Each row is a point on a landscape with many valleys, with its height.
From any point a ball rolls to the lowest of the 2 points nearest to it. It stops when none of these is lower. Distance is the straight distance between rows; heights are no part of it.
Z750: [-21  15  -9 -18  12 -11  -1  23  -4  16  22 -29   8 -18 -24 -11   7  -1
  -7  27   6 -21]  height 25.2
Z628: [ -8  18  -1 -26  23 -10   8  10  21  20  21 -34  -9 -10  -9   5   2  -1
  -4  37   1 -11]  height 21.7
Z815: [ -8  -5   2 -28 -19 -27  15  34 -34  -8  -8  30  25  -6  11 -36   3   6
  -8  -5  -3  27]  height 39.6
Z185: [  7   2  -6 -11  -5  -4 -14 -16  23   3 -23   3 -33  19   3  23   1 -24
 -16  15  20 -11]  height 43.7
Z443: [ -4  -4   1  27  -9  17  12  -2  -5 -28   4  15   3  -1  -2   3  -7 -10
 -11 -32  -5 -15]  height 60.8
Z121: [  3  -5  10  -8  -8 -10  -2   1 -53  10 -46  31  23  12  -3  -7   3   7
  10 -17  21  25]  height 20.6
Z23: [ -6   2   3 -27 -20  -4 -38 -19 -19  10 -34  19  24   7 -17  -3   2   9
  27  11  30   2]  height 49.4
Z225: [-17   8 -43  10 -32  -1 -12  13   9 -17  12 -15  -4   0  -5 -21  22 -24
 -19  -5  -7 -25]  height 39.7
Z41: [-13 -12   5  20  15   6  15 -34 -26  -6  16  17   7   9 -18 -12 -25   0
 -21 -34   2 -14]  height 50.5
Z357: [  4 -10  21  -4  13  10  -8 -54  18  20 -12  26 -13  14  16   1 -29  12
  12 -26   1  14]  height 64.4
Z561: [  2  -7   4 -13  12 -23 -10  -5 -34   3  -6 -21 -21   5 -34  14  -6  -4
 -22  36  30 -21]  height 25.3
Z206: [ -3  10  17  -6  -4  -3   8   6 -30  -8  -2  11  27  -4 -13 -11   2  11
  28  -3  13  14]  height 67.0
Z677: [-17 -13  -2  -6   7 -17 -12  -9 -36   2 -11  -3 -15   6 -32  -2  -5  -5
 -34  14  31 -25]  height 15.8
Z148: [-25  19 -17 -20  -6  -3  -5   9  16  -1  19 -14  13 -13 -21  -9   4 -16
   2  11   4 -16]  height 29.0
Z183: [-20   2  12 -12  23  -1  17 -16  13  -3  35  -8   3   0 -16  -6 -28  12
   5   3  -5 -10]  height 79.4
Z58: [ 11 -29 -21  51 -41   5 -11  28   5 -19  15  10  14 -23  19 -21  36  13
  10 -19 -21  21]  height 68.4
Z963: [ 11  11  29   0  34  14  31   1   2   9  20 -18 -13  -4   1  20 -12   8
  -4  12  -8   1]  height 5.0
Z926: [  2   1  17  25  -2   5   8  36 -33   1 -22   7  -9  -1  -2  11   8   3
 -33 -18  12  -5]  height 64.7
Z799: [  3   9 -15 -20  16 -20 -17 -15  24   9 -18 -19 -39  30  12  15   5 -26
 -13  24  24  11]  height 47.7
Z223: [  1  -9  -9  44 -24  12   7   7   4 -30  24   3  -3  -6   3  -6   7   0
  -4 -31 -24 -20]  height 63.3
Z374: [ -5   0  -5 -21 -18   4 -33 -11   0   5 -39  17  12   7 -18   8  -2 -13
  18   1  21  -5]  height 44.8
Z894: [-12   5  15  -5   8   3  10   8 -23   6   5   2  15  -6 -20   1 -12  11
   7  -8   4  -1]  height 64.5
Z80: [ 12 -14  18 -15   8   8 -26 -54   5  39 -23  23  -8  11  18  16 -18  15
   9 -33   1   9]  height 60.6
Z632: [  9 -30 -12  49 -34  21 -15  33   6 -19   2   7   6 -25   8   5  32   9
   5 -32 -18  12]  height 67.1
Z500: [  4 -18 -30  42 -38  -1  -7  17  13 -21  17   8  20 -15  15 -41  31   7
  17 -14 -22  -2]  height 69.4
Z663: [  5 -10 -13  51 -10   6 -16  41   1  12  -5  -9  23 -12  22 -34  29  15
 -11   6 -34  -3]  height 56.1
Z754: [  2  -5 -23  12 -33   9   5  -4  44 -27  19   0  10 -15  17  -5   6  -6
  34 -12 -31   1]  height 72.8
Z312: [ -1   0   7  31  -6   1   1  50 -16   0 -10   3   3  -9  11   3  20   5
 -35 -16  -8   0]  height 61.1
Z810: [ 16   9  24  -9   9  23  13   3   7   1 -13  10  12   1   7  21 -10   9
  37  -6  -5  29]  height 25.0
Z510: [  6  10   4  14   9 -13  24  31 -32  -3  19  16  33  -3  21 -33  10  12
   1 -21 -17  37]  height 48.9
Z115: [ -6   1  13  18   3   6  33 -19  22 -15  57  -6  -5  -2  14  -8 -19   4
   1  -3 -29 -19]  height 75.9
Z190: [-30  14 -29  -5 -21 -19  -8   6 -14 -13   2  -1  -3  -1 -17 -19   9 -24
 -26  -6  10 -29]  height 34.7
Z821: [ 11  -1   4 -21  18 -17 -10 -13 -10   2  -4 -24 -31   7 -19  21 -11 -13
 -17  40  20  -9]  height 30.9
Z563: [  3 -17  28 -14  30   6  -4 -15 -19  29  -6 -13  -5  10 -20  28 -17  16
  -7  19  21  -7]  height 57.8
Z26: [ 13  17  15 -19   0   7  12  -8 -23  -5  -3  19  29   7 -10 -10  12  20
  38   5  25  22]  height 68.5
Z652: [ -8   0  -5 -14  -7   4 -22 -20  17   8 -21  12 -15  11 -11  16 -15 -15
   0   0  21 -10]  height 38.6
Z627: [-25 -10   4 -33  24  -5  -3 -25  13   9  14   0  -5   7 -19  -3 -27  12
   0  13   3  -7]  height 81.2
Z850: [  2   4 -12   2 -31  -2   4 -10  27 -37  22  15  20  -6   3 -17   2  -3
  33  -9  -9  -2]  height 71.7
Z784: [ -2   3 -33 -23 -35  10 -20  -4  32 -20 -17   9   5   1  -7  10  21 -22
  32   7  14  23]  height 47.1
Z68: [-10  20  -4 -27  18 -13   2  11  24  19   2 -32 -23   5   4   8   4 -16
  -1  38   8   2]  height 19.0
Z878: [ -6   6 -48 -10 -35   3 -13  11  27 -20  -6  -9  15  -9  -4   0  26 -31
  18  -5   0   7]  height 44.6
Z353: [  7   2   9 -40  -1   6 -36 -38  -5  18 -20  23  16  12  -4  -5  -7  27
  30   8  21  14]  height 53.5
Z381: [-25   5  -4 -11  35 -21 -22 -23  21  30 -19 -16 -39  30  13  15  -1   4
  -1  21  24   8]  height 50.8
Z901: [ -3  -7   8   5  -5  -2  -6   8 -51  20 -44  20  13  11 -11   3  -2   2
  -7 -24  17   8]  height 9.0
Z97: [ 33  12  -5   1  10 -22   9  -3  -8 -17  22 -38 -25 -18   9  11  -8  -9
 -17  39 -27  -7]  height 22.2
Z598: [ -6 -20  -4  17  23  -3  17 -22 -52   4  -4  33   9   9 -13 -14 -15  -9
 -28 -43   1   3]  height 40.6
Z327: [  1  23 -12  -9  14 -11  10  13  36  20  -5 -36 -27   6  22  18  25 -20
  -4  27   8  11]  height 16.1
Z892: [ 15   5  16  16  -2  30  12  29  10  -3 -11   0  11 -15   7  24   3   3
  22 -13 -11  13]  height 29.1
Z172: [  6  13  -1   6   5  11  15   6  18  -5  24 -22 -10 -12  14   1   0   2
 -10  19 -18 -25]  height 14.7
Z382: [ -3  -8 -17  35 -20  -1 -15  53   4   4 -16 -11   9 -20  14 -10  35   2
 -21  -4 -17  -1]  height 58.1
Z398: [  3   8   3  40   7   1  14  27 -17   5  31   3  29 -11  17 -33   9  13
  -1 -26 -31  10]  height 51.9
Z126: [-14   7 -53   7 -32   7 -18  22  19  -8   0 -23  19  -9  -2 -24  32 -26
  -1  -4 -11  -9]  height 42.3
Z841: [ -8 -12   2 -29 -18 -21   5  14 -43  -3 -26  34  19   6   0 -29   1   3
  -8 -10  15  21]  height 32.1
Z699: [  9  -4   1 -18  -6 -18  27  31 -39  -7  11  31  31   3  20 -35  10   9
  -6  -9   0  42]  height 44.7
Z182: [ -5   8 -23 -42 -17   2 -27 -18  32 -14 -27  17   1   6  -4  -4   5 -11
  39   9  14  20]  height 49.6
Z812: [-16   5  19 -10  36 -16  -2 -18  21  29 -15  -4 -27  13  10  17  -7  17
   7  18  11   5]  height 52.9
Z75: [ -3  -9  28 -25  37  -5   9 -14   1  24  -4 -13 -22  13  -4  23 -17  17
  -1  24   9  -1]  height 55.1
Z594: [ -8   4  -8   7 -11  11  15 -15  39 -21  38  -2  -7   1  14 -10 -10 -10
   1  -9 -28 -20]  height 74.6
Z215: [ 14   1  32  -5  12  12   9   6  11  23 -32  -7 -28   9  16  42 -11  -3
   6  18  20   0]  height 15.3
Z788: [ 25  10   4  -8  12 -27  -1  -4 -15 -18   8 -32 -30 -11 -16  15 -13 -12
 -19  44  -6  -9]  height 26.7
Z522: [  6  12  14   5  15  19  27  11  17  12  23 -15   9 -15  11   6 -13  10
   9   1 -28  -3]  height 10.2
Z867: [ -7  -6  16  11  27   4  32 -21   0 -15  57  -6  17   0  -7 -11 -23   7
  10 -17 -18  -9]  height 77.5
Z910: [  3  -3  10  19  -4  22   8 -24 -10 -13   4  25  14   7  -7   4 -23  -3
   1 -36  -5  -2]  height 57.0
Z295: [  0 -10  15  10   5  -5  10  36 -44   5 -23  24  -9   9   5   3  -2  -5
 -43 -25   0  15]  height 70.9
Z372: [ 10  -8  16 -34   2   0 -40 -48   2  29 -27  23   7   9   9   8 -16  20
  28 -12   9  16]  height 56.4
Z927: [ 16  15   7   6  11 -10  16  17  32  12 -14 -27 -36   3  30  32  19 -13
  -3  27   4   5]  height 13.7
Z458: [ 32  16 -10  15  -2  -2   9   4   7 -12  24 -34 -20 -12  23   2   7  -3
 -19  36 -30 -14]  height 18.5
Z136: [  9  -6  17   0   2  26   2 -34   3   1  -9  26   6   8  -4  10 -28   1
  11 -24  -2   6]  height 61.0
Z739: [  8   3  28  -9  13  18   8   3  16  21 -26   2  -9   8   6  35 -16   5
  18   2   3  10]  height 20.1
Z316: [ -4   0  24  -1  12   8   1  -4 -25  18 -12  -3  -1   5 -21  19 -13   7
  -6  -1  18  -8]  height 61.2
Z616: [ -6   2 -24  12 -22  12   9  -3  52 -17  38  -9   7  -6  19 -19  -1 -12
  20 -11 -37 -15]  height 73.6
Z224: [  4  -3   3  53   5   7   7  37  -7  11  23  -4  25  -2  23 -39  13  21
 -14 -12 -39   1]  height 53.7
Z836: [ 13 -13  -5  41 -21  28   0  22  15 -19   6  -2  -3 -14   8  18  16   0
  -5 -20 -21 -10]  height 65.1
Z419: [-27  -1 -13 -11 -10 -16 -17 -13 -17  -3 -13   2  -4  10 -31 -12  -4 -15
 -27  -3  21 -24]  height 26.8
Z164: [  1 -17   9  12  19   7   4 -14 -52  16 -19  20   7  14 -17   4 -12   0
 -25 -32  16  -3]  height 27.7
Z724: [ 11   1  -8   9 -19  14  -4  28   7 -17 -14   0  16 -26   4   7  24   4
  26  -5   2  16]  height 32.3
Z635: [ 14  16  28   0  22   2  20  11   9  12  -4 -24 -28  -7  16  30  -6   5
  -5  28   4   1]  height 9.8
Z708: [-17  15 -17 -19 -11   1 -12   4  20  -3  -4  -4   2   1 -12   6  -1 -21
   4  11   8 -13]  height 32.4
Z54: [ 18 -19   2 -20  31 -25 -10 -53   0 -12   7 -10 -38   5 -15   9 -23   6
 -25  25   1  -8]  height 85.4
Z882: [ 11  -2 -28  13 -38  -3   4   7  20 -34  33   5  25 -12  15 -38  31   7
  34  -1  -4   0]  height 70.5
Z73: [  2 -23   8 -30  36 -12  -8 -46   8  -3  18  -5 -24  11 -19   0 -22  17
 -24  19   7 -12]  height 83.6

Where does a ball stop that starts at each point below?
Z812 | Z652
Z784 | Z677
Z183 | Z910
Z382 | Z901
Z206 | Z652
Z724 | Z963
Z357 | Z652
Z754 | Z910
Z68 | Z963
Z632 | Z910
Z788 | Z963
